Each row is a point on a landscape with many valleys, with its height.
A ball rolls from a point to the lowest of its 2 nearest points, and stops where none of them is lower. Distance is the straight distance between rows; heights are no part of it.
Mev h=734: [100 152 126 138  85 145 131 113 112 140 146  96 174 125 116 123 125 127
 132  64 153  87]
sig h=338: [136 113 128 117 122 122  81 130 226 182 113 164 124 102 144 198 126 147
 134 144 162 179]
gesed h=398: [116 152 136 102 160 126 124 125 150 132  70 200 140 111 139  88 140 147
  83 136 154 158]
fesig h=481: [ 99 126 104 147 125 110 119 140 144 122  59 136 139 129 110 149 167  89
 133 112 140  97]
sada h=574: [111 147 143 138 106 132 144 157 128 114  90  57 155 182  99 134 146 147
 108 108 130 132]
teli h=330: [125 135 106 127 215 184 142 146 132 120 171 131 182 124 141 162 135 146
 101 110 167 126]
memom h=445: [171 144 113  94 178 138 144 121 148 162 132 161 151 120 145 100 115 166
 115 179 101 189]
mebi h=251: [126  83 106 142 152 129 105 145  83 125 132 113 118  99 111 160 124  89
 122 136 167 149]
kesa h=360: [143 146  78 116 174 163 124 112 181 116 138  83 192 145 129 158 151 174
 125 131 180 153]
telen h=698: [135 136 154 153  76 144  90  98 134 148  64 138 159 120  83 151 102 158
 131 170 130 110]
temuf h=492: [120  90  94  88 156 127 134 166 154 120 148 155 105 158 107 155 136  21
 165 130 145 102]
fubi h=416: [131 123 148 122 115 133 139 162 160  86 129 161 103 138 143 120 129  56
 141 129 185 166]
sapom h=142: [131 106 150 100  84 107 142 125  77 159 109 103  87  65 145 113 103 102
 129 130 186 192]
Pati h=460: [164 105 143 169 141 120 146 144  90  80 173 102  60 144 125 150 127 140
 129 166  55 124]
zuno h=455: [ 91 111 109 131 142 112 101 104 151 122 110  95 154 181 154 130 156  78
 139  83 149  99]
tetu h=602: [162 182 147 138 141 201 159 134 144 119 118 150 154 125 106 116 112 127
  94 161 113 145]
zotul h=563: [137  78 103 133 111 120 116  95 169 148 118 143  93 164 134 171 132  78
 168 195 126 151]
vud h=365: [130 101 141 127 101 123  71 137 190 174  99 145 147 115 139 146 107  98
 129 111 138 193]
ruzi h=318: [112 102 133 121 159 139  98  66 117 138 137  95 182 172 174 111 134 168
 115 126 151 127]
Dur h=257: [138 134 126 168 144 138 116 123  79  65 109 158 126 119 107 109 115 105
  84 128  80  87]
Nire h=320: [104  89 180 100 142 136 111 138  54  92 142  86 150 129 134 108 132  61
 115 111 137 154]
rari h=589: [149 145 168 139 155 220 117 149 124 122 119 120 142 127  89  90  99 180
 120 168 121  91]
raris h=502: [105 164  70 147 153 129 169 132 155 120  86 139 111  98 102 143 178  94
  95  99 147  94]
kod h=632: [128  89 114 127 101 105 140  69 129 154 157 148  77 102 163 119 117 153
 132 163 105 132]
feg h=573: [127 125 101 126 120 114 156 101 194 161 148  64  77 150 129 144 143 154
 153 122 157 145]
Zulan h=225: [114 111  88 138 181 116  73 138  94 150 135 110 151  81 117 110  85  96
 123 120 180 159]
kemol h=435: [149 151 154 177 150 106 184 181 107  77 141 149  76 125 115 158 129 157
 116 163 118 142]
zetik h=305: [118 147 139 129 190 155 136 152  78 118 168 132 152 121 119 184 138 180
 118 122 158  92]
gov h=708: [115 120 115  91 134 147 135 125  96 144 175 171 151 107 156  92 111  76
 130  82 114  91]
tabin h=223: [145 125 125 178  65 106 130 146 129 125 106 184  91  84  94 172 111 138
 130 149 172 120]
fot h=253: [127 160 110 150 122 135 130 142 116 168 115 181 121  70 103 140 102 170
 126 130 176 112]
siger h=721: [ 97 124 105  99 102 186 153 114 124 135 176 137 189 146 147 125 136  87
 131  75 131  86]
Bopig h=300: [136 138 107 122 121 129 149 141 199 154  92 153  88 104 130 191 155 160
 126 164 157 182]
mig h=197: [121 137 107  68 113 102 115  92  78 189 133 136  95  98 124 102 131 186
 115 122  94  99]
vufo h=233: [132 115 124 161 135 146 121 132  80 100 138 130  82  98 102  59  98 142
  96 101  86  81]
Dezip h=205: [116 112 146 142  90  95 102 123 130 203 128 107 114  64 109 112 100 167
 134 115 137 165]
nete h=576: [133 119 164 127 142 205 119 157 110  86 145 150 175 157 116 116  94 146
 129 131  94  75]
luzul h=526: [117 124 167 183 125 136 118 120 150 121 128 102  88 141 136 137 111 157
 110 132 201 181]
Kozi h=716: [134  79  96  90 159 184 159  92 104 121 184 113 114 120 162 131 137 149
 138 111  81  71]
saf h=384: [167 129  65 153 152 169 127 121 194  98 137  94 168 160 124 158 125 149
 120 154 126 122]
nis h=441: [139 130 106 160 198 155 144 122 157  69 118 132 118 141 144 103 153 170
  83 100 135  97]
gepa h=196: [122  94 116 145 142 117 144 154  76 114 168 101  35 100 132 104 128 119
 106 106 119 114]
pelo h=258: [157 135 110 162 106 120 166 150 149 129  93 171  57  88 105 181 142 111
 129 177 176 172]
dukaz h=726: [147 166 151 131 132 110 128 156 104 144 159 174 118 113 103  90  95 143
 140 156  77 122]
Nevo h=422: [111 147 139  82 144 125 145 134 147 177  90 179 148 115 144 126 141 136
 116 171 113 200]
gari h=719: [148 169 147 106 106 104 120 176  48 111 141 163 116  95  71 108 100  87
 131 134  70 129]
sudir h=713: [112 151 162 110  84  99  96 157  66 140 126 154 166  89  93 147 121  85
 143 132 110 125]
det h=387: [129 137 120 131  63 144 116 150 210 166  91 138 151  85 109 134 124  90
 140  96  85 144]
pepi h=361: [135 120 175  93 156 125 116 122  87  85 144 119 120 161 171 112 151 184
 128 125  69 102]
Fibi h=144: [115 100 124 155  99 137 141 120 108 113 182 136  71  93 147 112 114 103
 121  68 164 108]
garo h=482: [153  97 112 177 139 115 131  94 119  96 155  85 112 166 143 155 123 114
 145 149  68  96]
gotur h=601: [136  90  98 162 138 110 112 179 167 122 107  83  80 185  82 131 123  74
 139 144 110 153]
bamim h=181: [103 122 160 145  80 121 108 100  92 167 125  86 130  71 106 119 111 104
 128 125 125 186]
Murud h=413: [104  80 127 120 131 112 123  99 130  90 130 105  98 189 184 104 164 122
 141  97 106  67]
Sesur h=394: [ 97  89 171  94 164 138 103 119  40  97 155 123  87 131 160  94 126 152
 114 116  87 134]
dolad h=224: [121 118 118  79 121 103  87 129 127 214 120 129 147  91 107  76  95 176
 134 117  89 122]
zurir h=691: [136 150 134 131  96 129  85  88 128 145  76 199 170  85 116 164 122 152
 154 163 115  85]
Vok h=737: [143 133 142 107 116 134 145 230 110 123 141 181 117 120 112 112  88 131
 126 135 132 133]
somoz h=501: [121 145 115 163 155 162 113 104 186  98 163  75 103 167 152 127 103 190
  93  90 185 161]
rovag h=625: [119  87 115 126 147 101 118 157 137 129  84 113  66 158 125 103 143 106
 110 147 143 164]
naz h=590: [125 138 119 146 112 158 167 141 148  94 126  33 108 160 118 106 160 170
 100  81 121 137]
Zepi h=546: [113 123 143 179 108  88 126 121 144 152 121  77 120 132 140 162 151 153
 136 116 174 145]
volit h=616: [163 136 143 149 113 180 170  99 159  84 131 171 130 152 138 114 102 106
  97 160  95 155]
Riki h=282: [110 151 183 129 162 126 103  49  67 133 152  97 179 150 141 117 119 172
 129 127 122 113]
guvo h=543: [121 176 183 125  78 128 195 113 101 109 151 147 116 128 126 133 120 112
 137 113 123 136]
lepo h=92: [107 103 132 127  95 103 126 108  86 155 142 154  81  57 144 107 102 111
 125  99 197 124]
rifur h=297: [134 124 131 104 116  57 118 151 149 137 132 128 141 145 158  98 126 179
 170 102 108 107]
kog h=752: [148 142 106 152  90 136 141 195 185 123 141 178 118 108 105  96  80  99
 122 114 131 168]
Magu h=521: [114 103 104 118 116 119 119 193 129 133 176 146 157 144 128 160 106  66
 152 116 129 115]
kar h=603: [128 106  89 105 132 105 161  57 159 192 166  86  89 115 153 131 146 138
 153 135 125 144]
sibat h=454: [125  86 100 105 136 103  84  83 132 120 105 123 127 170 166  97 164 146
 130 153  78  80]
Laza h=517: [131 184  91 173 118 119 177  92 129 116 128 125 115  86 107 122 148 121
 111  92 125  92]
kamuz h=277: [135 153 115 138 142 122 110 137 111 156 145 142 154 117 101 123 118 213
 130 140 162  93]
fuz h=561: [149 168 186 138  79 165 119 162 136 116 134 131 193 174 112 118  96 136
 163 143 112  87]
pes h=687: [136  89  97 107 150 183 129 135 134 113 171 169 110 140 156  90 102 136
 111  96 129  70]
Pobi h=267: [ 96 136 148 126 168  67  89 173 118 175 154 135 182 132 141 122 120 167
 161 100 139 141]
bidi h=490: [155 110  88 106 128  96 134  98 164 122  78 107 151 158 156 135 183 183
 123 162 107 114]
Tera h=520: [158 103  88  94 138  96 104 118 213 167  93  85 140 124 133 133 170 176
 141 151 103 151]
Razag h=414: [145 161 121 175 169  73 171 168 122  76 117 158  84 117 111 126 143  84
 126 122 127 126]
mub h=364: [ 94 112 122  98 140 158  89 114 141 152  97 141 159 155 144  81 124 167
  94 122 151 152]
dop h=666: [151 142  95 102 109  89 156 121 106 139 132 127 117 115 133 187 173 159
 145 167  71 103]
nop h=378: [118  97 175 116  88  81 125 174 110  94  65 137 104 136 150 144 126  63
 141 131 161 175]
Mifuf h=706: [137 172 179 126  66 128 108 148  99 140  85 122 156 114  71 144 118 129
 143 175  72 118]
zalip h=471: [113 151 121 147 184 125 137 105 159 105 106 110 108 147 166  98 160 184
  80  96 166 159]
doz h=288: [142  84 145 100 148 135 108 106  73  96  88  89 129 114 131 145 126  43
 131 132 196 169]
bigeb h=392: [129 151 119 126 200  72 136 159 128 110 115 154 103 105 139 139 161  72
 138 149 137 169]
Tanin h=369: [113 143 174 141 148  64 140 148 111 122 133 112 139 126 131 117 127  68
 132 115 117 191]
lani h=510: [146  76 136 160 163 156 142  80 152 110 180 102  83 174 132 175 134  86
 175 139 130  96]
roner h=653: [ 93  85 112 134 170 118 115 205 132 104 109 108  96 173 133 107 144 129
  99  84 169 123]
zipu h=276: [130 177 159 157 148 123 111  93  89  80 111 154 205 146 116 129 115 112
 120 134  85 103]
Vef h=325: [136 148 163  97  97 105 152 167 115 104 133 136 138 171 141  89 152 164
 145  98  92  90]
Pinu h=745: [145 145 110 123  82 159 142 104 154 167 137  75 190 135  89 115 111 152
 141 107 120 141]
maved h=584: [131 123 102 153 108 115 134 121 182 150 104  94  98 138 100 148 132  39
 154 160  99 172]
Fifu h=684: [142 175 128  86 127 129 120  96 132 148  85 154 201  92 112 130 147 175
 149 162 111  92]
lede h=754: [ 96 160 135 100 104 153 116 124 161 165 133  85 217 134 109 141 144 127
 124 108 132 180]
Mobok h=557: [126 172 188 162  86 128 173 131 101  94 124  95 153 156 104 162 144 108
 119 128 106 124]
zizud h=344: [ 87  85 183 101 107  74 106 168  59 110 110 105 131 135 147  99 118  78
 122  90 132 176]
zipim h=660: [145  99  67 114  97 179 134 111 182 124 123 162 104 165 144  98 104 136
 100 117 126 104]
fumu h=227: [106 162 154  62 112 175 125  91  54 181 138 127 109 100 114  92 140 153
 108 148 110  92]
Pageg h=607: [113 133 111 127 136 149 178 136 167 116 136  68  82 170 154 125 178 154
 123  80 169 100]
sonif h=245: [110 153 134 133 161  81  84 163 109 160 135 165 184  69 133 120  99 105
 150  99 181 159]
mif h=637: [155 132  95 109  80 150 175 139 181 120 105 142 119 168 136 104 133 145
 108 150  98 140]
duda h=528: [128 183 124 146  95 108 181  89 123 141 167 123 132  94 138  94 111 108
 138  97  90 125]
Vev h=306: [ 85 153 168 104 151 136 108  92  39 123 154 121 163 107 132 130 135 104
 104  97 129 123]
gugo h=676: [154 174 111  83 117 134 155  98 105 120 107 160 152 116 114 144 156 146
 111 160  63  96]
kosa h=292: [130 138 153 149 110  86  90  87 125  83  79 153 174 145 148 139 123  75
 136 159  94 133]
Dupom h=256: [120 153 193  94 133 195 102  88  51 153 152  89 152 127 114 119 119 172
 147 144 134  87]
Difat h=544: [146 124 150 117  98 137 134 182 150 117 173 155 174 188 142 158 109 129
 153 136 132 125]
zag h=652: [159 110  83 147  99  76 114 117 162 164 129 150 111 100 144 161 130 173
 168 167  92 105]
lirez h=540: [149  74  99 165 151 111  96  85 142 133 168 135  94 137 145 168 110  99
 164 178 151 135]
favad h=412: [160 107  79 176 181 168 142 104 171  85 160 105 116 149 131 140 140 162
 129 117 137  83]
mafi h=457: [ 97 117 127  90 140 122 153 150 179 113 114 154  82 161 137 169 161  37
 172 134 190 124]

For each start below, name the point where the ball stops.
memom -> mig
somoz -> tabin
guvo -> Murud
kosa -> lepo

Call two points neighbours if one is among the 2 nearest of the other. Go from one point of each pair to the other, from neighbour to neighbour, staying as low as possible. Name the highest point that can't be avoided.
lepo, Murud -> fesig
mig, lepo -> dolad
Zulan, mig -> Nire
